Points on a hilly landscape, in no order, each with its height.
From any point a ball rolls to the lowest of the 2 points nearest to it. It stops when none of these is lower. Distance is the straight distance between rows; heights are no part of it.
k202: [-14   8  32   0  25  45   5   8  12 -17  -5 -11  37 -10 -25  25  23 -53
 -16 -31  19 -11  12  14   0  21 -42   2 -12 -18  -5]  height 296
k184: [-20  40   4   5 -43  -3 -38 -10   0  -1 -12   5 -12  16  21 -19  18  -8
   1  12 -75   5 -28  20   7  20 -25 -28   0  -8  -3]  height 400
k757: [-12  11  -2  11  40 -22  12 -34  -4 -51   5  10  31  23  37 -34  15  11
  15 -11  14 -27  -7 -15  27 -23 -22  -2   3  15 -19]  height 269
k368: [  3  27  25 -18 -15  -8   2 -19  12   6   6 -15  16  11 -33  67   3  -6
  11 -12 -18 -33  22  15 -15  -6   9 -18  24  15  15]  height 140
k64: [-16 -21 -11   1  27 -15  -8 -16   7 -10  22  -7  -6 -15  29  16  -8  -1
 -20   7 -33 -10  17 -21  33 -48  10  15   7 -29  32]  height 352
k332: [  0  22   5   0 -22   9 -34 -13  -7  24   0 -19 -13  12 -20   2   9  20
  -6  -6 -27   2  -3   3   9  21  48 -12   9  25  18]  height 336
k178: [-17   9   8  23 -22 -18  -7 -50  22   4   6 -26 -16  10 -52   7  18 -10
  14 -16 -19 -17 -11   4 -17  10  13  22  -8  25  16]  height 253
k416: [  2  20   6  -7 -29  -7  -5 -45 -37  18 -11  19 -26  -9   8 -10  21  25
  37  -9 -13 -14  16  10  -6  12  12 -20 -28  47   3]  height 224
k837: [  4  32  17 -13   3 -18  -2  42 -16   2  20  26 -11   1  -8   2 -34   3
 -21  32  22  33 -16  -1 -23  11 -15   9 -37 -15  22]  height 653
k648: [-21  -1  -2  -7  16 -28 -18 -13   1   4   0 -21  -9  -3   8  11  -2 -35
  10  13 -39 -12  12   5   9 -55   4  -4   2 -51  33]  height 325
k298: [ -8  -4  43 -13   8  50  19  -9 -13 -20  18 -15   9 -19 -39  26  14 -30
 -14 -21  -4  -9  28 -11   6  15 -45  19 -24 -14  28]  height 254
k455: [-10 -10  28   0  15 -11  15 -39  -8   9  -5   2   3  -9 -13  33 -25  26
  10 -29  38 -34 -15 -17  39  15 -28   6  19  27  20]  height 448
k177: [  2  -2   2  18   8 -15   3  28 -23  12  15  12   8 -15  10 -41   4  47
  -4  17   0  16   9 -20 -33   7 -17   6  -6  17  14]  height 503
k27: [ 14  -8  12  -1 -24 -11   1  38 -24 -23   9 -20   8  24  -3  12   2 -19
 -37  16  -9  10   2 -17 -22 -15   9 -37   7  -5  14]  height 463
k382: [ 16  -2  -4 -18   0   7 -14   9  20   9 -13 -10  -1  44 -23  23   5 -45
  24 -12  24 -11  -8  37   6   7   1 -16  29 -27   3]  height 364
k172: [-17 -59 -46   4  20  19  12   5  26   3 -37  24 -30  11  -3  11  -3 -12
 -21  -9  27   6 -11   2   3 -31  49  23  -7  22  20]  height 502
k410: [ 57 -17 -23  -7 -22 -31 -15 -19 -21  14  -5  14  -5  10  -3  50 -50 -24
   3  -6  -4  -3 -11  15 -17   0 -29   7   1  -2 -45]  height 513
k396: [ 45 -14   6  -6  20 -27 -17 -23 -36  17 -18  18  17   5   4  49 -31 -10
   9  15  17 -10  -2  15   9  -8 -10  -9   5  -3 -38]  height 526
k770: [ -6 -35 -28   4  15  25   9   8  -9  -9 -11  31  -1 -10  -3   7 -20 -16
 -13  -4  26  12 -19   0  13 -33  13   7 -18  14   5]  height 486
k284: [ -7   3 -16  -9 -11   3  36   8  26   2   3  -5 -13  45  26  12   2  -2
  28 -16  13  -3  -6  22   5  -4  29 -14  52   1 -21]  height 169
k352: [-14  32  14 -19 -40  21   1  27  -4   9  16  -3 -31  11  39  20 -23  -2
  29  16 -22 -12   3  21  10 -23  14 -27  -5  -6  25]  height 239
k739: [ 53  -2  -5  27  -1 -22 -45 -15 -36   4 -16  11  27 -14  -9  -9 -19  36
  11  16   7 -15   1   3 -31  17 -37 -15  -2  38 -33]  height 567
k978: [ -8 -21 -14   5  54   4  39  26  -1 -32 -45  27  39  -8  16   9   6   4
  -7  -6  24  -7   4 -14 -11 -32  -1  15 -39  34 -44]  height 465
k444: [-10 -12  62   9  22  19  11 -17  16 -20  33 -62 -13  -6 -24 -14   2 -10
 -40  -5 -11   3  18 -16 -10  12 -10   8  20 -30  32]  height 235
k470: [  1  34  14 -23 -21  11  29   5 -13  -8 -12  30  28   1  -7   9   4  17
  12   0  18 -23  24 -14   8 -18  25  27 -24 -12  16]  height 592
k599: [ -1 -17  22  16  10  -1  29 -19  32 -23 -22  -5  14  29  24 -42  12 -10
  11  -1  26 -25   7   2  31 -24  27 -32   9   6 -24]  height 222
k591: [ -8  41  10  12  -2   5 -41   2 -22   1  -3   4  -3  31  17 -13   4  39
 -12  25 -48 -10 -37   8  -5  17 -34 -40  19   9   2]  height 416
k612: [  1  13  12  14  20 -32  12  43   2 -13   5   0  32  15 -15  -1   6  22
 -39  29   9   3   6 -18 -39 -23  19  23  -6  11  25]  height 629
k150: [  4  11   9  -7  -3 -35  25  15  15 -11  16  22  13   3   4  14  -8  36
  -1  30  22  -4  17  -9 -31 -30  25  30 -11  24   2]  height 618
k462: [-23 -14 -13   3   6 -14  54  -2  -5   3 -26   9  -7  -6  11  -3  20  11
  -4 -22  40  27 -20   6  -4  18 -30   5   4  -5 -35]  height 392
k260: [ 12 -28  -8  10  -1   4 -33  16 -21   1   7  -7  -3  -1   9  -7 -10  -2
 -49  26 -22  18  -2 -21  -1  -6  -5 -59  13   6  25]  height 451
k115: [-10  25  -1  -7   5  -5   3  14   4   6  18 -35 -58 -16   9   3 -18 -12
  12 -20 -24   9 -19  -1  14  23  47  30  22 -36  42]  height 289
k561: [ 15  -5  -4  12  46 -36  35  24  -9 -11 -10  11  21   3  37 -17  12  14
   0  12  27   2   0 -12  -2 -26   7  30 -20  29 -31]  height 447
k51: [ 27 -24 -20   7  25   7  20   4  44   6 -15  -7   1  21  -9  10  12  18
 -11   4  42 -12   7 -10   9  -1  50  24   6  25  -2]  height 532
k98: [-18  -8  19  -5   0  30  12 -26  27  -1  12  19  42 -17 -17  17  15 -13
  -3 -14   0  -8   5  14 -11   8 -45   4  -4  -2  -9]  height 324
k266: [  6  11  -3  -1 -15  14   8  -5  10 -25  18  16  44 -10 -22   9  16 -16
 -29  14 -29  23  -6  -1  -8   2 -39   2   7 -23 -14]  height 347
k324: [-13   5  21 -16  16  20 -32  -4  37  21  46 -22  -3   4  11   8 -36  14
 -16  29 -16  17  -5  25   7  37  14 -15   9 -26   8]  height 350
k359: [-20   3  -5   7  24   6  43  39 -10 -11 -57  12  25  -6 -14   6   0   8
 -19   7  30  17   2  -7 -40  -4 -12  17 -28  22 -41]  height 479
k506: [  9 -19  -6   0  -1  16   8  22  -1 -18  27   8   9  -2   5  29 -32 -15
  10 -26  70   6 -12   0   0   3 -20 -18   5  23 -29]  height 450
k649: [-23  26   1   2 -20 -23 -26 -25  23  22   2  28  -6  -1 -19 -13  -6   4
  10  15 -39  28 -22  28 -17  16  -3  15  -6   4   0]  height 166
k788: [-20   1  -1 -15 -21  16   3  -4   6  19   2  -9 -31 -15 -25  19   7 -18
  15 -31  10  -3 -27   7  33  36 -13  42  15 -22  20]  height 343
k116: [-41  28  31  -5 -27 -43  -1 -25  -2  23   1   6 -18 -17 -10  -8   1  27
  10   8  -7   9 -23  12 -25  29 -31  12 -21   3  15]  height 93
k724: [ -5   4  10 -19  20 -10   4 -24 -18  14  29  -9  -9 -15   9   7  -4  33
  -7 -35  13 -12  -4 -20  14  38 -24 -17  28  18  34]  height 464
k253: [ -7  -1   0  -9 -24 -15   1 -11 -32   1   3  10 -39   6  47  -7   4  30
  22 -10  -3 -23  20  -1  -2 -19  11 -38  -3  32  21]  height 275
k296: [ -5 -10  -9  -1 -14   1 -17 -22  -1  28 -20  15   2 -28  -5  -6  13   6
 -23   6 -24  22  10  -3   5 -23  20 -16 -18  -7  14]  height 466
k801: [-19 -26   6   3  25  32  35   4  19 -26  -4 -13  -8 -13  -5  22 -20  -2
  11 -37  68 -13   7  -3   7  14 -14  -2   2   3 -21]  height 436
k620: [  4  -2  20  -9  -8  15  23   0 -30 -12  -5 -18  -9 -22 -18  20   4 -10
 -16  -3 -16 -23  28 -46  23 -18  11  19   0 -24  48]  height 247
k403: [-20  -7   1  16 -23   3  -9 -30  14 -14 -18  -1   2  21 -55   7  24 -45
  13  -9  -1 -11 -23  19  -4 -18  17  13 -19  10   8]  height 197
k700: [-17  -8   0 -21   4 -18  32 -12   0  28 -20 -14 -11 -39   9  12  -1   2
  17  14 -12  -3  26  -4   0 -24 -22   9   9 -47 -24]  height 408
k956: [  2   7 -15 -23  20   5 -10   6 -31  -8  24  25 -21  19  65  -4  -7  21
  -3 -23 -22  -7   0   4   6 -13  -4 -31   8  11  23]  height 309
k676: [ -2   4 -27 -18  -9   4 -19  25 -11  16  -6 -22   3 -19 -48  50  18 -39
  -5  -7   5  21  -6 -10  11   8 -21  16   7 -48   6]  height 397
k752: [ 17 -19 -29  13 -22 -11   4  39   2 -14  -3   6  18  12 -18  44  16 -24
 -41  -7   7  28   2  -7 -13 -25  15  -3  18 -10  -3]  height 476
k627: [ 15  20   8 -10  -9 -22  15 -13  -9  13  -4   2   2 -19  18 -19  27  17
   3 -18   8  17  19  20 -33  14   9 -27 -14   5 -25]  height 483
k626: [  5  13 -16  15  26 -43  12  19 -11   0 -17  19  22  29  16 -30  19  22
  -6  -5  11  15 -24 -10   4   5   3   7  13  26  -6]  height 428
k827: [  5 -28  -3  25   0  -2   3 -52   6  -4 -26  23  28  11 -24  12 -17  17
  13  20  10 -26 -28 -13  12  -8 -32  -5   5  35 -26]  height 424
k973: [-32  10  15  -2 -11   9  -8   8  39  20  45 -51 -36 -21  20  19 -31  10
  15  27  -4   2   6 -11  -1  50  13  -8  12 -25  11]  height 341
k997: [-27 -11  -5   6 -20  31  -4  22  -4  -4  33 -13  -9 -10 -43   3   4  10
 -26  -3  15  19 -12 -21 -10  33 -22  16  -5  16  17]  height 405
k156: [-14  -2 -16  20  11  22 -10  11  -3 -18 -39  30  11   2 -61  -2  -6  -5
  25 -15   8  -2   1   9 -55   7   4  10 -42  62 -28]  height 520
k170: [ -5  29  47  -7 -30  28  -9  10   6 -10  -4 -10  -3 -11 -25 -14  19 -55
  35 -18  12 -47  15  21  21  17  -6  27  -5  -9  15]  height 210
k119: [-15  22   5  -1  23  12 -21  -7  -4 -22  51   6  26  13  27 -24   2  24
  -5  28 -33  -1 -10   3  10  28 -32  12  -4 -17 -16]  height 319
k893: [ 16  13 -17   8  25  22  15  10  34 -14  -4   8  10   9 -22 -12  18  21
  15 -39  41   8  12  -5  -3   8  39  24  -8  30 -27]  height 545
k889: [ 25 -25 -12  36   8  -1 -13  34   2  -4  13  30  27  -4  14 -35 -16  28
  22  -6  13  17   7  -4 -45 -10 -28   2   6  28  14]  height 487
k88: [ 54  -4 -12  34  -1 -24 -53  -1 -30 -15 -25  29  15  14 -24 -30 -14   7
  24   0  -4 -17   4  -2 -51 -21 -25   0 -24  25 -14]  height 554
k637: [  6   0 -12  -3  14 -36  41  20 -24   7 -28   4  -7   7  26 -14  33   2
 -20 -28  21  36  -6 -20  10  16   4  -7  11   7 -14]  height 412
k533: [  6  15   7   4  -6   1 -21  21  28   1  21  23  19 -23  -9  24 -39   9
 -16  40   0  35  -4  11 -47   0 -16  13 -25 -14  -2]  height 664
k976: [-26  17  -4  22 -55   3 -27 -17   0  10   4 -27   1  -8 -38 -28  22  19
  -6  14 -39   1  -8 -20   8  18  32  21  -9   7  17]  height 360
k325: [ -2  -8  14   7  41 -15  10  27 -24  18 -13 -22 -37   3   8 -39  -7   7
 -42   5  18  21 -13 -30  10  12  30  26 -23  -7  33]  height 304
k483: [ 15  15  -3 -19 -23 -13  19 -11 -11  34 -38  -8 -28 -24  -3  -9  24   7
  39  -8   4   0  38  16 -26   5  24   1 -13 -17 -31]  height 458
k338: [-18 -14  21   1 -37 -26 -40  -7 -29   0  13 -32 -20 -29  22  -9  15 -43
  23  18  -7 -11   7  18  -5 -15 -19 -13 -45   1 -13]  height 355
k564: [-12  24  -4  -8  10 -11   7  22 -17  25  19 -10 -25 -14  25  12  -6  34
 -17   1 -13  21   7 -19  11  35  20  14   4  -7  15]  height 232
k292: [ -7  -7  13   3   0 -15  43 -11  17 -21 -35  -2   4  43  -3  -7  -2 -21
  27  16  26 -30  -2   7  13 -39  38   1  11 -15 -11]  height 187
k44: [ -6  10 -11  -3 -27  14 -15  -2  25   8 -13 -26 -44 -23 -28   2   0 -21
   4 -22 -15  -2 -18  -7  13  18  36  40  16 -33  44]  height 317
k373: [-31 -18  11   3  32   5  34  -6  17 -18  10 -19   9 -15   5 -22   0  -2
  -7 -37  40   8  -5   3 -11   0 -15   6  -2   8 -22]  height 417
k482: [-16  23  -7 -26  14  -7   6  -1  -3  32  13 -19 -41   3  24   2  -4  14
  13 -27  -7  22 -18  13  20  46  35  23  19 -20   4]  height 261
k836: [-16 -38 -10  27  54 -14  -3  -2   0 -12  18  -2  28  -3   8   0   0  28
 -46  29 -11  16 -16 -32   7  -5 -38  20  21  -3 -12]  height 388
k544: [-18  20   3   2  26  -1  -4 -25 -22 -44  43  -4  34   0  30 -29  27  -2
  11 -16  -6 -15  -6  14  23   5 -35  10 -18  -2 -26]  height 295
k153: [ 39  10   4 -11  36 -13  -4  34 -24  18 -37   5  10  20  20 -21  33  28
 -37  18 -25  -2   1 -15  18   0  22 -11  -4  26  39]  height 354
k174: [ 53 -21 -23   1   8 -26 -13 -19 -27  20 -22   1   6   9  25  23   9   1
 -16  -7 -13   9   6  -3  14   2   2 -41  32  36 -31]  height 387
k454: [ 19 -25 -17   0 -30  17   5   0   5  -3 -10  22  -2  -9   5   4 -13 -31
   4  -1  22  10  -4  13   3 -28   2  -3  -2 -14 -26]  height 470
k38: [ 54  11 -12   1  33 -30 -20 -24 -26   1   1   7   5   8  17  26  10  -5
  18 -39   3  -6  17  16  10  24  -6 -46   0  19 -39]  height 404
k313: [ 34   8 -33  -7 -44  -8   7  43   5  -1  -7   2  -1 -22  -7  41  -4  -6
 -12   8   4  32   7  -6 -16   5  22  19  11 -24 -31]  height 488
k73: [ -6  -5  -3   8 -24 -31  -6 -35   0  23  -9 -21 -40 -15 -35   8  13  13
  -7 -23 -12  -2  -2 -11 -15   0  31   4   4  30  35]  height 301
k79: [  6  19 -36 -11 -15  21 -26 -24  14  20   6  23  -6 -21  10 -12  22   5
  15 -17 -56  15  25  12  15  -5  28  -8  -6  -8   0]  height 446
k654: [  9  24 -15 -19  14   3   8  17  16 -16 -10 -19 -13   8 -36  37  18 -44
  35 -57  32 -12  19  24  -7  -1  11  39   3 -16   2]  height 356
k671: [ 12 -13 -16  11   7   1 -13  -2  20  24  12  35  -5   6  12 -58 -12  19
  18 -13   3  27  -5  17 -36  -3  -9 -13   3  36  11]  height 506
k779: [ -7   7   3  -5  -5  -6 -40 -11 -26 -14  20 -17  -4 -12  40 -33   9  -3
   2  13 -16  -4   5  16 -21   4 -23 -22 -29   9 -19]  height 390
k898: [  3 -45 -26   6 -12  15  14   2  44  18 -11 -17 -19 -19   4   8  22  19
 -26   2  23  -2  28  -6  -9 -19  54   9   4  16  -1]  height 519
k523: [-33   4  10  -8 -33  25  40  19  -4 -12  36  -6 -41  27  42 -18 -18  21
  16  20 -15  -6  23   2  11 -16  37 -16  -4  -7  24]  height 196
k972: [ 46 -17 -24   4  39 -33  -1 -27 -18   8   4  24   7  -5  25  19 -25  15
  20   4  28  -5  12  12 -13 -20 -13   2 -18  24 -40]  height 539
k916: [  7  -5  26  -6  31  14   0 -18  17   6  -3 -53   7   0   8 -29  10 -40
   4 -43   2 -15   9  13  21   3  17  -8  27 -33  -7]  height 294
k372: [-26 -17   6  -6  21   2 -15 -11  -2   3   6 -38 -17 -13  27 -29  -4 -40
  10   9 -28 -10   9   1  31 -18  -3 -23  -5 -56  19]  height 298
k458: [ 18  27  -5 -27   4   7 -27  25 -11  10  15 -39  -1 -18 -34  44  28 -45
  13 -37   4 -11   7  11  11  12  -1  47  15 -22   8]  height 382
k895: [ 46   1 -19  -4 -48 -25 -10  25 -25 -10  -2  -8  12   3  11  45 -27 -12
  -7   1  -5  12  -4  -1  -8  -8 -18  10  17  -9 -46]  height 501
k357: [-22  -6 -29   0 -23   0  33 -14   6  11 -33   2 -22   1 -18   9  27 -19
  18 -30  16   9 -25  10  20   9 -21  15  20 -23 -14]  height 368
k571: [-23 -23  -3   9  34  -2  -3 -12   4 -21  51 -20  15  -1  20  16  -9  -4
 -25  13 -12   2  -7  -6  14 -11 -17   3  17 -28   4]  height 373
k744: [ 25 -10 -29  47  19  -1 -40  -3 -16 -13 -24  18  24   1 -40 -22  -2 -13
  19 -20 -11   4 -14   0 -37   0 -16   2 -37  54 -23]  height 538
k664: [  6  -5   2 -23   7  19 -20  23   2  17 -37 -24 -12   3 -50  53  10 -59
  -3 -10  38  -5 -17  28   7   5  -1   9   9 -29  14]  height 381
k426: [ 45 -35   1  13   2  -8  -3  32 -24  -2   4  43   7   3  27 -28 -47  21
  16  13  35  -6   3 -13  -6  -9 -24  -5  -4  34  -2]  height 473
k992: [ -8  -6 -13   7 -14  -2   4 -10   9   4  -6  18  21 -28   9   3  -1 -14
 -16  11 -38  28 -21 -10  -2   1 -54   6  -3 -53 -27]  height 366
k124: [ 16  -1 -13 -17  10 -13 -15  -2 -17   2  -8 -17   8  45  11  23   4 -47
  12  -5 -25   3 -14  25  22  -9   7 -36  34 -29  -1]  height 348
k71: [-23  24   9  10 -40  14 -25   5  -5  -3  13 -35   6 -25 -55   4  12  -2
  -5  -1   4  -2 -20  -7  -3  29   6  34 -20   2  15]  height 384
k302: [ -3 -37 -21   2  -4  49   3  -3  27  10 -10  24 -11 -21  -4 -33  17   6
 -19   6  28  10  24   7  -1 -24  50  -3 -32   7   8]  height 504
k661: [-20  12  29  -6 -21 -33   9 -51 -18  24  -2  -3 -11 -23   3 -11   7  41
  32 -10  -4 -16  15  -8 -17  17 -27  -8  -4  25   1]  height 162
k835: [ -7  12  14  13   1  17  -8   6 -24  -8   8   0  -6  44   5 -33  -6  46
 -21  58 -38   1 -18 -26  22  29 -30 -26  16   1  16]  height 427
k108: [ 15  -6  13   3  53 -13   8  34 -30   8   2 -26  -4  24   8 -26  18   5
 -61  26  -9  10  14 -26  12  22  17 -12  -1   2  34]  height 332
k614: [  3  -1   3   2  29   4  13 -17   1 -32  -4  18  30  43  39 -25   2   4
   5  -8 -11 -24   6  -2  38 -17  10 -33  14   2  -1]  height 248
k127: [-19  30  -7 -16 -15  16 -13  36  25  26  11 -45 -41  -1  11   5 -26  -1
  28  19   0  -4   7  -5  12  26  48  20   7 -52  19]  height 316
k615: [-19  20  13   8  25  25 -34   7  11   6  62 -18  15  12  -6 -30 -18  24
  -9  46 -23  14  -6   5   3  33   4   9  -2 -17  15]  height 335
k299: [ -4 -14 -26 -16   0   8 -13   5  33  29 -10 -25 -17 -21  13   9 -12  -7
  21  29 -16   3  26   5   4 -19   7  -6  24 -62 -23]  height 425
k643: [ 35  39  10  -8   7   9   2  11  -2 -23  -4  47  45  12  -8  -1  -9  36
  21   5  25 -27  32 -20  28  -5  18   6 -18  27  10]  height 580
k962: [ -4  10  38  19  -6  24   3 -15  19 -15  -4 -52   9  -9 -43 -21  21  -8
 -38  -5  -6 -12  -9  -6   0  19  19  -2  24 -22  18]  height 201
k192: [ 20 -18 -23  -6 -31   6 -15   2  29  23  -9 -23 -35   5 -15  26 -12 -15
  33  45   0  -5   8  27 -15  -2  24 -18  23 -33 -24]  height 440
k908: [  3 -14   8   2  14  20 -42  -5 -22 -12  24  15   3  20  -3 -34  11  13
 -29  25 -29   0   0 -16   4  18 -31 -38   1  -4  43]  height 439
k198: [-30 -11   7  22  15  11  -1   8 -25   6   9   2 -11 -22  -1 -38  -6  38
 -26  33  -7  12  -9 -34   3   6 -14  21 -43  -3   4]  height 518
k145: [-16 -30  31   3  24  29   6 -18  28   5  11 -51  -4 -15   8 -23  -5 -16
 -13   1  -5 -18   9   0  13 -16  10   2  28 -50  12]  height 270
k767: [  6  22 -18   7 -49  13 -28   5   9 -25   3  14  11  22  23 -26 -20  -3
 -10  20 -64  14 -23   9   0   9 -12  -7  10  -7 -12]  height 383
k747: [ 40 -20 -16   0  17 -13   2  33 -26  20 -19   9   3  13  44   1   4  29
 -27  17  -9   1  -8 -14  21   9  -1 -28  25  45   0]  height 372
k597: [ -7 -26   0   8   5  12   1 -51  28   3  -9  31  37   9  -9  -2  -1  -3
  -8  27 -12  -3 -30  13  28 -17 -24  -8  25  -7 -20]  height 413
k708: [ -2  15 -23 -10 -25  17  35  42  11   4   9  -7 -30  27  54  -7  -6  16
   3   4 -13  18   0   7   6  -7  41 -22  19  -1 -12]  height 152
k859: [  5   9 -19 -22  14   0 -12  -1 -14   8   9  16  -9  37  31  19  -2  -8
   5 -25 -24  11 -28  33  30   4  -1 -35  32   8  15]  height 333
k857: [  8  12 -21   5  -2  15 -19  18  -3 -13   7  39  31 -27 -21  24 -34   1
 -25   6 -13  32 -23  -7 -22  -8 -46  38 -28   5 -13]  height 674
k440: [ -3  35   5   1   2 -47   1  41 -24 -23  17  10  -6  23  21  -5 -14  15
 -15  25  -6  13   5  -8 -40 -14   5  -2 -21  -6  24]  height 641
k390: [ 22 -11 -15   4  13 -13  18 -32  11  -4   5  31  20  -1   1  10   4  11
  27 -21  16 -15  30   2   2 -25  21   0 -12  25 -24]  height 555
k786: [-18  -2 -15  13 -19  21  18   7  -1 -28 -53  19   2  -6 -29  -7  -2 -25
  -1  -3  18  19  -6  24 -43  -5 -10   1 -42  21 -39]  height 500
k30: [ -5  27  34 -16 -23 -18  40  -1   0 -12  -5  -1  -2   1  -8  18 -10  33
   6  14   8 -31  14 -25  -3  -4  21  34   3  20  24]  height 604
k828: [-17  30 -11 -44 -45  12  12  33   1  27  -4 -21 -39   2  20   2  -3 -23
  52  17 -14 -16  16   4   5   0  -6 -18   5 -19 -11]  height 279
k856: [ 18 -23  -7   8  19  -5  12  19  -5 -18  27  49  22  -4  14  12 -38  13
  12 -18  44  -4   0 -11   4  -6 -51 -18   1  32   0]  height 461
k157: [ 10   7  20 -15  26   6   1 -19  33  -1  -8 -28   0  -7 -14   5  16 -43
  36 -54  22 -22  25  24   9  11   9   9   5 -11  -3]  height 323
k914: [ 23   2   4   4  13  -6  18  -1   5 -25 -14  59  13  12 -12  14 -13   9
  39 -16  38 -20  29 -16  14 -20  12 -10 -44  41   2]  height 569
k606: [ 11 -16 -13   7 -15  -3 -22  -3   9   5   7  -5   4   7  -8  14  -6  -6
   6  31  -4   0   4  23 -17 -26  23  -1  -1  -1 -28]  height 454
k913: [-26 -18  -7  -9   2  -4  39 -10   5  -6   6  -3   8 -23  25  -1  14 -14
   3   1  -8   8  10   3   2 -21 -56  -4  31 -58 -33]  height 389
k825: [ -6  -7  12   2 -11   7  28   4  24   9 -11 -19  -4  21  13   1   4  20
 -15   9  15  -4   3   0  15  22  24 -19  49   8 -15]  height 139
k890: [-19  -1  11 -18 -51  -4  -8  19  -2  18  18 -13 -23 -27  24  -4  13 -39
  43   3  -6  -6  17  11  -3   4 -29 -13  -5 -13 -16]  height 315
k391: [  6 -15   7   0   3  25  11 -12  24   8 -32  35  19 -13  -6 -34  24  -9
 -30  -9  12  16  15   2 -20 -25  21 -19 -13   3  14]  height 485
k653: [-11  23   2  -9 -11   5 -37 -22  -7  19  18  13  -3 -34  40 -32  25   0
   8  -2 -47   8  16  20   2  27  -6 -15 -33  -1   0]  height 419
k449: [  2 -22 -17  12 -34   3 -32  -7  13 -26   7  21   0  36  20 -41 -26 -28
 -14  21 -36   6 -29   9  10 -21  13 -25  -1  -3   3]  height 367
k617: [ -4  19  50 -10 -41  11   0 -20  11   2   5 -25  -2  13 -32  18   1 -19
  30  -4  -5 -55   4  14  14   8   1   5  17  -1  15]  height 186
k821: [  6  -9  -6  -4  44 -32  18  13 -18  12   9  -2 -18  -7  29   4  -5  25
 -34  21  -9  15  -2 -36  30   2   1  34 -17 -17  31]  height 268
k456: [-16  -6   1   6 -13   6   5 -11  11 -19 -28  12  -5  28 -33   5  -8  -9
   6  17  23 -22 -21   4   4 -33  43  30 -13   2   5]  height 141
k196: [  2 -12 -10  -4 -15  -6 -34  -3 -24   2   1  23  -3  28   1 -14  -9 -22
  -4   4   0  13 -45  11  30   7   1 -25   2  12  16]  height 349
k330: [-38   4 -25  24  -7  -8 -28  -4  21  -2  13  12 -15  13 -23 -24 -10  -5
  11  16  -6  25 -53  18  -2   3  13  31 -22   6   7]  height 221
k114: [ 13   6 -28   6  31   5 -32  10 -11  12   7  38  27 -39 -13  19 -10  20
   2  -5   6  19  -6   7 -21 -10 -23  36 -24  32 -14]  height 682
k268: [ -4  20  39 -13 -35  43  29  15   5 -21 -17 -17 -10 -10 -38  -6  16 -28
   9 -37  24 -30  20 -12   1   6   7   4  -8 -12  45]  height 147
k262: [ -7  18 -13 -18 -26 -37  25   0  -8  31 -20  -6 -33 -26  24   6   9   1
  33  15 -24  21  13  15 -26 -12  -9  -3 -12 -34 -40]  height 432
k491: [ 17   9  51 -11  -5  43  25   1 -11 -24  21 -17 -15 -25 -32  25  -9 -23
 -10 -26  -4 -22  18 -26   4  16  -6   6  16 -20  53]  height 204
k831: [  7 -14  37  11   2  17  38  -5  12   1 -16 -41  13   5  -9 -33  21   8
 -35  -8  15  -7  23 -24  10  27  20 -25  28 -10  -9]  height 170
k764: [-12 -10  11  28  18   1  14 -38  12  -6 -18   3  28 -21 -28  23 -18  39
  13 -11  25 -31  -5 -29  21  -3 -26  14   5  55 -18]  height 435
k551: [  2  -1  -2 -11 -17  10   8   8  33  19  14  10   4 -10   1 -35  14  23
 -17  -5  -4  34   4  20 -44  15  -1 -25   8   8  -6]  height 505
k138: [ -6 -30  -2  18  31 -16  -8 -19  22  -5 -10  19  29   7   1   6 -10  -3
 -38  45 -17  12 -34  -2   7 -31  -7  10   8 -17 -16]  height 401
k401: [  4  -8  -9  -3  25  -6 -15  -3 -23 -11  24  20  19   5  12  -2   1  13
   2 -23  29  -4   2 -20  14   3 -20 -10   7  29  18]  height 472

Call two points neighbours if one is among the 2 nearest of the other. Go from one point of each pair to the other, from neighbour to neighbour, staying as low as possible. Name the highest point that can't be avoided.
k456, k564 => k324
k491, k368 => k170
k708, k825 => k284

Where does a ball stop that starts at each point below?
k591 => k116
k30 => k116
k664 => k116
k324 => k456
k627 => k491
k172 => k491
k893 => k708
